A landscape with many valleys, sampled at points; each row gives a point and its height.
From any point a ball takes the steepest step (drop divided by distance) to one of its 2 nearest points. It stops when none of these is lower. Distance is the straight distance between rows; heights are no part of it.
pelo: [ 97 158 139 132 158 127 127 158 163 134 132 116 122 110 162 133 120 140
  95 132  92 131 105 145 151 113]  height 284
movim: [147 170 198  92  79 137 116 151 140 155 109 149  99 142 143 136 150 125
 143 147 129  98 140 123 124 142]  height 572
Dibub: [ 69 122 146 129 187 118 103 205 130 169 144 106 122 120 172 151 135 155
  87 126  77 116  78 172 193 132]  height 264
Zaba: [168 100  99 101 120 113 113 145 119 172 108 171 120 176 100 117 175 115
 170 177 164 116 158 106 115 184]  height 286
mut: [182 114 161 105 109 182 110  95 113 118 101 114  94 108 120 103 119 119
 150  80 179  98 148 110  92 107]  height 468
nobi: [170  92 102 141 115 111 124 107 129 147 110 177 144 165  93 108 161 138
 170 174 154 113 158 114 126 169]  height 195
Koled: [140  77 107 152 175 134 101 125 126 124 118 134 101 122 120 112 123 167
 155  95 143 121 137 152 123 119]  height 668
rudev: [108  97  81 142 182  71  91 177 147 185 125 152 105 131 131 122 151 162
 129 208 114 107 114 165 164 139]  height 481
nitu: [183 116 144 118 113 140 100 141 136 168  84 147 100 146 129 122 161 134
 162 158 152 110 157 119 112 140]  height 736
mos: [144 150 217  94 111 125  93 156 133 184 119 148  90 142 152 124 150 137
 130 124 127 106 137 136 135 146]  height 606
pezot: [189 187 158  88  78 157 125 105 158 107  90 116 128  82 134 101 130  76
 137 151 157  89 178  81  92  91]  height 530
sopag: [168  87  85 176 102 119 135  74 109 134 114 159 163 141  93  95 135 162
 170 152 148 112 141 110 107 145]  height 279
rerul: [137 128  74 157  78 108 199  59 117  88 157 125 166 107  88 113  87  91
 144 111 129 143 133  92  96 129]  height 338
pega: [192  82  86 163 100 128 129  65 125 143  87 141 149 104  92  75 140 148
 177 134 158 100 157 104  87 120]  height 336
Povo: [ 87 121 118 122 165 131 138 149  99 103 160 126 121 140 139 153 112 100
 120  76 127 146 102 138 135 159]  height 283
Nemab: [139 173  73 168  65  84 161 105 188 112 119 116 168 100 118 133 125 111
 112 212  89 152 133 119 105  86]  height 208
Tis: [ 96 167 178 111 135 128 123 173 152 136 115 103 134 117 170 161 149 135
  59 122  69 134  98 152 166 102]  height 253
babi: [104 166  53 161  78  80 174 102 162 110 124 116 174 120 114 156 127 100
  86 194  78 181 120 139 121 116]  height 234
dube: [ 90 168 243  80 118 138 110 171 114 169 149 113 122 152 178 153 151 140
  87  78  97 149 120 164 149 146]  height 189
Tova: [136  96  91 108 137 102 136 159 116 142 135 176 127 194  95 143 174 122
 163 168 166 124 153 119 131 215]  height 358
lekag: [145 161  75 178 109  90 135 119 181 130 125 124 132 108 125 119 105 130
 112 198  88 137 126 137 109  84]  height 172
nid: [ 93 103 119 151 138 162 164  73  66  80 157 105 147 137 112 139  87 127
 132  68 128 172 101 130 124 107]  height 438
Linu: [102 116 158 122 176 143 117 152 100 105 148 114  94 118 143 135 103 124
 146  38 146 124  98 147 138 139]  height 221
memu: [118  97  72 170 105 111 192  57  88 103 161 126 158 130  80 108  90 103
 151  92 138 149 120  98 110 134]  height 360
Tibad: [130 134 108 119  97 140 169  76  98  96 166 138 152 153 106 129 112  97
 143 118 147 140 132  78 117 144]  height 285
Lifel: [118 132 100 148 128 139 148 105 138 103 142 125 136 122 138 134 105 126
 125 117 118 145 124 124 120 111]  height 281
bezi: [ 71 163 175 106  96 168 142 108  77  79 134 140 157 139 119 191 140 147
  78 136  99 163 118 137 148 131]  height 293
tisa: [108  64  86 155 187  99 115 157 126 144 136 145 127 158 114 113 131 146
 150 129 159 127 130 155 147 171]  height 578
Mib: [131 100 114 152  91 140 162  83  83 122 151 173 165 183  87 138 136 150
 150 154 140 119 131 100 121 149]  height 190
Rimo: [139 131  72 158 163  65 103 155 188 166 112 134  93  93 126 107 122 116
 116 186 100 141 140 138 126 119]  height 367
vipim: [149  37 103 171 169 143  95 110 118 123 135 140 132 123  99  96 133 185
 174  97 161 129 125 159 124 134]  height 639
Pabem: [166 122 114 151 129 149 120  97 133 120 107 122 118 104 135 100 100 149
 143 132 136 111 152 121  98  87]  height 341
dugi: [ 71 116 137 140 152 176 147  90  59  64 152 105 147 123 115 174  90 133
  97  55 114 169  99 138 140 119]  height 454
Mus: [161  90 178 125 125 152  78 156 146 176  91 155  89 140 137 126 161 166
 152 143 156  99 145 159 131 132]  height 689
Vabos: [180  86  84 129 149 127 125 103 139 138 109 138 112 123 113 107 135 113
 166 113 162 116 164  98 101 136]  height 714
dono: [111  92  96 152 128 130 187  78  66 107 169 135 151 168  86 131  93 111
 153  73 153 157 107 107 131 158]  height 387
vodeb: [110 174 225  99 117 139 117 158 131 145 128 103 131 129 182 153 151 144
  80  78  90 132 107 169 146 114]  height 222
Vare: [136 192 196  84  71 153 140 148 165 123 112 131 137 131 155 157 153 115
 109 172  95 121 129 114 128 108]  height 586
Baras: [ 77 113 167  86 160 102 128 195  68 144 162 141 102 168 118 136 140 108
 144  91 147 127 113 138 140 210]  height 297
vefi: [ 99  91 139  92 160 106 120 178  81 134 147 143  99 163 104 140 139 101
 164  74 177 138 123 132 125 206]  height 349
fara: [125 152  70 190 122  74 128 140 175 160 114 131 133 105 126 130 122 154
 114 203  91 149 104 153 131  74]  height 127
Sureb: [123 110 102 159 114 122 165  91 114 113 148 153 150 158 109 127 112 129
 138 140 129 140 129 111 119 140]  height 243
Miti: [141 114  66 142 176  63 101 167 174 189 118 143 103 127 116 104 151 121
 123 211 124 135 142 131 147 137]  height 413
datof: [151 124 191 108 133 121  65 169 158 194  86 138  77 127 153 117 153 146
 142 123 130  97 136 148 141 128]  height 642
rugu: [ 70 129 171 134 124 179 130 110  88 109 130 123 144 137 130 187 129 170
  69 126 100 149 104 159 152 118]  height 318
kevav: [ 76 142 130 119 200  81 101 216 151 159 160  89 116 113 167 136 137 130
  85 118  80 119  85 163 206 146]  height 218
lidi: [ 89 163 200  91 133 108  98 203 125 178 152 122 116 156 181 141 159 134
  96 110 111 126 106 151 156 159]  height 120
lur: [115 168 143 101 185  77 114 202 160 116 144  82 113 100 179 115 135 114
  93  63  98 137 115 146 162 144]  height 160
peluz: [101 156 150 117 145 130 120 160 138 122 141 134 118 137 149 147 133 115
 112 108 110 133 105 139 136 143]  height 322
letu: [137 126  95 143 149 119 119 114 155 118 133 130 120 116 135 111 104 139
 119 139 116 132 141 131 124 109]  height 307
Zazo: [147 159  90 119  87 123 179  60 124  69 150 112 162 118 100 112 110  67
 142 123 146 135 152  71  95 125]  height 316
dul: [139  84 139  74 150 115 110 169  99 157 134 139  98 161 112 123 142  91
 175  75 186 135 146 101  99 202]  height 399
vufi: [ 87 161 129  98 180  84 125 204 157 130 151  83 127 123 179 140 150 126
  72 105  75 128  87 148 183 137]  height 187
lesep: [210 102 125 115 127 166 104  78 133 125  82 104 111  86 125  81 122 106
 147 106 187  84 169 106  83  84]  height 429
piv: [136  95 144 136 101 147 142 116  85 120 151 172 133 198 103 139 153 141
 164 138 158 127 127 119 139 164]  height 259
sudim: [179 138 118 114 133 128 109 126 157 149  88 130  96 123 126 105 147 113
 151 146 146 105 164 106 111 131]  height 737
riz: [150 179 152  97  84 148 133 122 137 118 132 141 129 148 131 140 139 112
 140 150 136 108 142  97 115 137]  height 533
budu: [142 147 144 106 109 135 130 135 115 123 138 158 115 156 120 133 139 112
 153 124 163 117 140 102 112 168]  height 497
Ratas: [111 196 194  84  65 155 140 134 148 130  98 149 149 149 135 190 158 122
  79 189  86 149 128 126 141 117]  height 608
zel: [105 132  90 178 142 110 125 137 152 163 128 131 138 121 144 130 127 167
  83 197  72 152 104 165 143  81]  height 70
dori: [ 98  82 102 148 176 102  98 181 126 162 122 147 122 146 135 117 141 164
 145 179 126 110 125 170 166 146]  height 532
pibuz: [119 102 129 138 121 172 170  78  63  82 157 126 137 160  95 134  94 125
 155  69 163 148 109 104 126 115]  height 415
lefin: [ 70 143 170  80 158 103 121 204 106 153 172 125 126 163 148 150 157 113
 104  99 122 120  95 137 167 198]  height 215
ruka: [113 145 131 125 204 106 101 182 168 121 126  89 100  72 172 110 102 132
 105  53  89 121 105 158 157 111]  height 128
sali: [121  76 108 137 133 113 139 129  94 139 150 181 155 190  82 131 172 149
 169 159 165 123 133 130 150 197]  height 324
Savo: [ 69 130 169 140 159 160 102 172 119 156 127 103 122 122 166 158 131 185
  58 115  84 118  83 182 194 113]  height 313
dasa: [183 197 197  83  64 140 122 124 163 130  89 117 112  94 150 115 140  94
 126 142 136  85 153 101 101 101]  height 545
Duzug: [131 127  78 168 170  90 114 133 176 144 120 128  99 101 125 103 107 149
 122 161 115 134 139 140 123  93]  height 337
Pipad: [138  37  91 150 170 117 109 130 119 138 133 152 144 151  99 104 150 155
 173 126 164 130 133 154 139 170]  height 605
bezu: [126 138 135 137  89 177 155  69 113  71 139  97 163 111 124 130  83 110
 120 100 131 146 122 108 108  70]  height 424
gake: [140  86  87 152 159 122 131  95 119 109 135 129 116 112 111 103  92 123
 162  82 152 125 144 114 118 127]  height 692
laf: [ 78 154 134 120  97 151 148 107 118  97 132 134 170 137 124 175 128 140
  73 168  86 179 131 130 142 117]  height 269
tib: [130 130 148 129 108 185 155  78  97  84 137 117 131 135 111 126 100 119
 146  96 158 127 121 101 113  92]  height 445
pomi: [ 76 126  61 179 136  84 120 150 140 161 131 107 146 106 142 150 134 156
  79 202  75 153  86 177 157 100]  height 110
gima: [155 144 127  93 127 148 126 107 134 105 126 105 101 103 123 109 108 102
 149  86 165 110 145  92  94 119]  height 499
kini: [174 206 214  82  63 144 130 139 178 147  94 117 122 112 158 137 146 108
 126 162 108 101 146 118 128  92]  height 563
norut: [ 74 121 178 142 137 187 106 137  96 131 121 121 129 119 149 179 119 182
  63 123  93 133 102 187 162  96]  height 343
tif: [115 108 131 144 176 155 123 119 117  98 130 115  94  93 148 109  87 140
 140  60 140 124 115 148 123  91]  height 148
beze: [ 93 170  90 145  82  99 157 104 135  93 114 112 179 112 119 166 125 129
  70 185  87 190 128 136 129 106]  height 249
Lal: [116 133 122 129 194 134 109 157 166 111 126 105  93  74 153 113  96 135
 119  74 117 123 118 148 125 102]  height 92
Kefu: [166 172 139  88 101 145 135 112 161  81 113 101 120  77 133 111 114  78
 134 117 148 105 148  87  90 105]  height 516
zuraf: [161 115 132  75 107 126 121 153  98 154 127 143  97 162 111 127 159  89
 175 111 182 128 153  80  91 189]  height 446
Mivu: [165 143 113 138  80 150 149  64 140  91 130 108 170  79 120 104  87 106
 131 161 139 110 152  76  95  78]  height 390
Zek: [208  79  90 129 115 156 112  72 113 141  89 112 135 102 111  73 146 118
 173 122 174  86 160 104  87  99]  height 388
ponon: [135 144 104 142  71 140 165  58 133  56 122  92 185  81 116 116  82  87
 132 123 125 142 139  99  85  67]  height 407
Ruv: [156 135 114 163  97 152 138  80 147 109 123 124 160 104 129 109  87 144
 124 154 117 120 143 117  99  74]  height 369

For each start below, name the point where the ball stops.
nitu: lidi
Ratas: zel
zuraf: lidi
pelo: lidi
bezi: zel
kini: nobi
Ruv: Mib
lesep: nobi
Savo: Lal

Two balls start at each pair of points below. Name the first point that both come to, or write none.
Mivu, budu: none
gake, memu: Sureb
peluz, riz: lidi
